Points on a hilly landscape, in no order, each with its height.
From any point a climber steps to the highest of the 2 points nearest to it. It stops when none of these is higher. Distance is the straight distance between rows; heights are no part of it.
J708 height 26.6:  66  97 105 115 110  83  85 100 124 146 126 103  78 138  99 104  81  74  91 114 108  94 112
J571 height 9.0:  93  99  88 120  66  71 103 126 104  93 121 117  69  87 106  94  90 136  86  82 102 119  83
J838 height 29.8: 127  95  99 106 116 113  98  81  91  79  69  90 134  92  96 122 114  93 103  87  97  87 109
J622 height 19.2: 118  75  97 125 103 111  81  99 116  87  97  99 123  98 101 111 119 111  73  90 104 108 123
J878 height 30.6:  79  92  95 134 103  89  81 108 128 115 131 107  89 114  97 113  99 103  73 100 113 105 115
J714 height 37.2:  74  58 101  95 110  83  80  91 111 150 103  81  79 124  81  98  92  77  89  96 118 119 116
J328 height 17.4:  86 135  93  85  97  95 112 127 108  79 129 102 103 104  92  96 107  96 105 107 109  74 103
J259 height 19.9:  86 100  95  72 107  91 107  97  99 100 111 102 101 104 106  90 100  93 103 101  95  85 106
J860 height 40.8:  81  59  96 114 105  78  68  92 111 149  97  73  78 123  75 101  87  87  90 101 125 137 117
J974 height 19.8: 100  95  83  54 102  97 104  96  85  86  78 102 116  85  90 101  99  94 127  86  94 100 110
J20 height 40.7: 116 131 108  73 100 107 103  97  67  92  88  94 106  94  85  94 103 105 134 117  96  82  75
J83 height 10.1:  81 108 113  78 108  87 123  90  94 128 110 106  73 112 124  79  86  89 108 109  93  80  82
J173 height 45.4:  79  65 115 114 112 104  97  63 118 157  83  88  93 112  97 123  91  84  83 100 106 110 104
J261 height 42.6: 134 117 125 111 103 113 100  91  78  85  94  94 106 103 104  82 100 108 103 120  90  81  72
J942 height 21.7:  84 101  99  93 108  91  99  97 112 106 125 103  95 114 109  92  94  92  88 110  99  85 104
J251 height 31.2:  72  61  89  72 103  90  83  99 122 119 104  95  91 103  93  99 101  81  91  86 116 110 121
J226 height 17.2:  85 133 109 111 115  98 115 103 115  90 121 100 112 109 107 100  99  71 101 125  97  72 110
J445 height 50.5: 130 107 101  87  70 104  91 114  85  87  99 116  97  91 104  65  96 132 113 101  93 132  82
J609 height 59.5: 105  51 103 114 113  96  79  74 106 131  81 102  92 108 105  97  85  88  87  92  98 132 103
J325 height 21.4:  54 116 114 104 120  96 134  80 121 128 100  99  98 104 111 129  97  65 109 107 100  81 122
J287 height 44.2:  82  60  82 110  94  83  72 108 119 126 105  86  71 117  81  97  93  95  88  94 120 149 117
J595 height 13.7:  90 144 115 122 118  99 118  99 113  83 105  80 118 100 106 117  98  62 117 128 104  70 117
J844 height 33.6: 119 101 112 121 111 109 102  81  94  90  94  96 120 104 110 101 101  94  86 111  87  85 100
J292 height 33.8: 102 135 100 124  72 102 108 144  98  81 124 102 101  97  95 105 104 121  85 102 107  81  82
J728 height 28.2:  74  81  79  71 106  93  91 110 120  95 110 101 100  98  92 102 115  90  91  87 114 101 128
J739 height 40.0:  71 111 107  96 122 107 149  75  90 114  75  91 100  93 109 135 107  82 108  89  89  90 116
J846 height 23.9:  73 101 107 109 116  86 104  94 118 128 125 112  84 127 112  97  84  76  94 114 101  85 107
J18 height 21.0:  98 105  77  89 108 105  93 111 102  71  98  90 125  93  87 122 122  97 103  92 108  80 125
J420 height 40.2: 123 118 111 103  96 106 100 103  85  86 107 100 102 103 104  83 102 111  98 113  93  86  85
J123 height 32.2:  95 106 100 138 103  92  93 112 117 102 133 108  90 112 111  99  99 107  75 107  99 101 101
J803 height 20.8: 110  68  93 120 101  97  77  96 114  98 101 105  99  99 103 102 104 108  75  85 102 127 113
J485 height 23.7: 122  93 105 135  98  93  94  92  97  88 112 110  90 102 113  91  94 122  76  97  88 116  94
J64 height 9.7:  89 127 114 125 121 105 121  81 114  93  94  83 125  97 106 129 101  60 114 125  99  75 120
J911 height 28.7:  57  95 114 104 119 111 131  74 114 147  93  96  96 114 110 126  96  73 100 102  98  89 113
J933 height 52.9:  97  55 109 113 114 105  91  62 115 142  72  95  98 105  99 112  94  86  85  89 101 121 106
J583 height 35.3: 103 133 108  77 112 105 123  89  66  93  82  88 103  90  94 108 103  93 132 116  97  72  82
J241 height 10.4: 114 118  98 136 100 119  97 120 109  67 111  79 125 105  95 124 116  93  94 112 112  76 108
J392 height 21.9: 113  67  94 148  98  96  77  96 120  99 108 109  88  97 101 108  98 123  78  86 102 138 109
J407 height 46.8:  73  71  77 121  92  80  76 116 117 120 126  92  61 112  84 101  89 104  84  87 117 136 108
J893 height 64.3: 103  49  95  98 101  92  81  84 108 119  75 103  92 106 105  87  81  84  97  90  97 144 106
J266 height 8.0: 110 114  98 121  59  83 100 126  93  90 117 115  75  81 104  91  94 143  89  88 102 113  77
J80 height 25.5: 111 115  81  93  88 117  90 128  90  65 102  87 116  91  79 118 114 112 112  97 107  84  91
J833 height 10.2:  92  87  85 121  76  71  93 119 107 102 123 111  54  98 105  92  81 125  92  86 104 133  82
J93 height 45.0: 124 125 110  63  86 115  91 100  66 101  81 101 108  90  77  76 110 115 147 116 100  97  68
J232 height 35.9:  87  84 115 112 124 105  89  78 140 128  98  98 120 106  97 133 114  86  84 113 120  88 130
J22 height 18.5:  93 116  98  66 101  91 107 102  91  96 118 105  90 101 109  77 102 102 108 108  96  80  95
J410 height 16.9: 125  90  98 120 105 115  88 106 110  72  97  91 130  98  95 118 123 105  86  90 102  91 119
J417 height 12.3:  86  76  77  92  88  84  89 115 112 101 120 107  78 104 103  87  96 104  84  85 105 122 104
J441 height 43.1:  98 137 105  89 121  99 124  96  75  87  80  85 106  93  90 128 105  76 124 114  97  72  93
J577 height 13.1: 119 111  94 125 112 114  97 103 102  71  96  83 129 101  92 125 123  92  97 110 104  79 110
J575 height 43.2: 114 116 106  89 114 120 125  76  71  93  59  89 118  87  95 123 101  94 121  87  88  90  92
J832 height 49.1: 142 101 111  91  92 114  92  92  76  93  82 104 109  90 104  72  91 118 111  99  83 109  80
J399 height 11.4:  92  84  85 107  90  82  88 110 104 105 124 109  66 104 111  84  89 113  84  95  98 122  90
J367 height 47.9: 125 120 105  56  78 108  93 106  77 101  91 110 106  89  87  57 103 122 136 108  97 116  78
J341 height 59.1: 106  54  94  87  93 101  82 104 108  97  68 119 106 101 112  86  85  90  99  87  93 147 109
J124 height 64.1: 125 104 113  89 104 116 121  80  70  97  63  99 117  87 104  94  92 106 115  89  82  94  81
J931 height 52.5: 125  85  96  78  80 103  89 109  89  85  84 121 108  92 106  70  85 118 110  91  86 134  94
J84 height 15.6:  96 139  91  76  89 106 101 130  87  77 119  97 101  99  84  93 110 111 119 116 108  79  85
J374 height 44.1:  82  73  85 136  87  78  77 112 132 116 120  98  72 106  88 118  97 115  69  79 118 135 106
J891 height 24.8: 122 101 108 119  96  92  90 101  91  94 113 114  80 101 116  78  92 127  87 102  92 111  82
J81 height 38.5: 117 129 113 114  86 101  98 120  88  90 118 104  84 102 105  73 107 127  94 121 100  87  75
J277 height 22.7: 112  84  97 155  97  92  86  90 108  92 119 109  82 101 108 107  94 127  77  93  97 126  95
J696 height 63.5:  84 130 106 100 120 107 143  84  82  97  79  86 106  89 105 136 107  75 119 106  92  79 108
J572 height 29.0: 110 125  90 106  77 125  95 141  93  63 110  85 111  95  73 120 115 117 110 102 112  81  70
J896 height 14.0:  94 110  81  69  64  95 103 134  96  88 121 107  94  91  98  77 100 124 102  92 102 109  90
J601 height 15.7: 113  96  74  66  74 109  91 124  99  72  95 108 117  85  91  89 102 114 113  84  99 120 105
J481 height 14.7: 101 132  86  68  70 105 103 141  89  86 123 107  96  95  86  79 112 127 118 103 107  93  82
J564 height 17.3: 112  86  78  62  94 102  91 107  96  80  80 109 120  88  93  90  98 100 116  83  96 113 116
J327 height 29.4: 116 103  94  88 116 114 108  80  77  83  57  89 127  85  88 126 105  88 123  86  89  89 105
J645 height 53.4: 133  95 117  82  96 110 110  78  75 102  66 111 111  91 113  70  84 109 114  95  80 107  80
J215 height 52.8:  84  62  92  62 102  97 106  84 103 110  72 104 108  87 105 101  96  82 111  75 101 115 119
J359 height 35.6:  91 136 104 132  83  91 108 136 107  91 136 109  86 106 106  95 102 116  81 100 110  87  91
J959 height 13.2:  85  91  77  75  75  93  97 127 108  93 120 111  88  94 105  87  97 110  91  88 105 116 106
J843 height 26.1: 130 102 118 115 100  89  95  86  83 102 102 114  77  95 120  67  93 128  96 113  89 113  77
J808 height 28.9:  74  95 102 128 109  88  78 103 130 132 134 102  81 129  96 113  92  87  81 110 108 101 115
J688 height 51.3:  93  75 104  94 119 101 101  73 113 112  83 100 117  96 101 113 112  83  90  91 102  96 120
J348 height 13.0:  89 109 117  88 113  97 133  80  93 117  95 102  96 101 120  94  92  91 103 105  87  79  88
J892 height 31.7: 111 134 103 117  62 116  99 146  89  73 113  91 105  90  81 105 107 125 100  99 113  83  65
J169 height 17.9:  94 114 113  91 117 111 147  71  81 116  77  98  97  97 117 102  97  97 114  99  84  85  87
J90 height 33.7:  73  57  88  81 102  84  88  91 112 132 100  94  80 112  95  94  91  76  92  94 109 116 109
J432 height 7.8: 110 135 107 122 105 118  98 118  95  61 110  81 117 101  90 116 109  87 110 123 106  71  88
J302 height 37.8:  65  77 116 106 116 104 114  70 112 160  87  90  92 113 104 128  90  76  91  96 105 102 107
J456 height 25.4:  89  96  72  76  99  95  94 119 112  80 115  99 109  90  91 108 118 101  97  87 112  85 122
J569 height 23.6: 103 106  92  49  97 101 120  90  68 100  67 108 110  82  97  97  95 101 139  84  89 102  98
J884 height 37.1: 104 144 120 130  90  93 105 130 101  91 127 109  81 108 106  78  99 118  86 121 104  83  85
J504 height 28.6:  97 127  97  59 105 101 129  85  60  99  72  96  99  84  95 113 101  99 136  96  91  89  91
J531 height 33.9:  84 121 102 126  90  83 100 123 112 101 140 117  72 111 112  90  91 115  80 104 103  99  91
J428 height 17.5: 102 112 107  70  91  91 105 107  91 105 112 111  79 102 111  62  96 116 107 112  96  92  83
J950 height 19.1:  80 129  98  98 110  93 110 121 115  86 127 100 104 112 102 102 104  83 100 113 101  71 114
J449 height 45.9: 147 110 121 103  95 121  96  89  70  87  82 100 109  97 100  76 100 116 114 111  87  95  67
J30 height 43.0:  83  76 112  99 123 101 100  69 125 130  86  96 113  98  99 129 113  79  87  95 110  94 124
J620 height 39.4: 118  90 107 119 120 113 105  72 104  92  82  90 132  98 105 119 113  90  88 103  96  85 118
J488 height 31.9:  87  90 107 118 118 101  89  88 131 113 113 102 115 112 104 119 104  86  77 109 107  90 124
J89 height 60.4: 100  67  96  82 103 100  93  87 110 102  81 105 109  91 104  96 102  86  99  84 100 110 121
J476 height 30.5: 121  85 108 108 108 103 100  77  88  94  91 105 107  96 117  93  94 100  89 101  84 104  93
J730 height 5.1: 113 125 101 101 110 120  96 104  79  68  90  83 118  97  82 117 108  90 119 120  99  73  85
J26 height 27.4:  72  98 107  87 115 113 152  71  88 124  79 101  90  96 114 117 104  85 109  89  86  95 104
J683 height 21.6: 114 103  76  85  95 111  88 123  95  63  93  90 121  91  79 115 118 107 115  88 104  94 113
J477 height 29.7:  91 101 107 130 113 105  91 102 138  98 115  96 124 106 102 122 114  88  79 114 108  86 129
J654 height 55.5: 119  71  94  84  95 108  82 100  96  90  71 119 117  92 113  78  85  98 106  86  85 135 107
J699 height 28.4: 129  86 114 115 106  98  98  75  87 103  86 107  94  97 120  77  84 109  93 101  81 114  83
J179 height 49.3: 125 118 105  72  65 107  89 119  81  98  99 117  96  89  91  55 104 133 126 106  97 126  73

For each start below, name the point where the climber stops.
J456 -> J407
J417 -> J950
J577 -> J620
J20 -> J893
J891 -> J620
J420 -> J124
J911 -> J893

Call two points neighbours if one is among the 2 nearest of the other. Go from one point of each pair to the other, from neighbour to neighbour, staying as high as possible. Name the lowest point that can't be avoided.
J620 / J359 -> J327
J124 / J407 -> J878
J893 / J696 -> J583

For each start below, name every point that the climber comes to, in order.
J974 -> J569 > J504 > J583 > J441 > J696
J432 -> J241 > J577 > J410 > J622 > J803 > J392 > J277 > J485 > J891 > J843 > J699 > J476 > J844 > J620
J571 -> J833 > J399 > J417 > J959 > J896 > J481 > J84 > J328 > J950
J81 -> J420 > J261 > J449 > J832 > J645 > J124
J18 -> J456 > J728 > J251 > J90 > J714 > J860 > J287 > J407
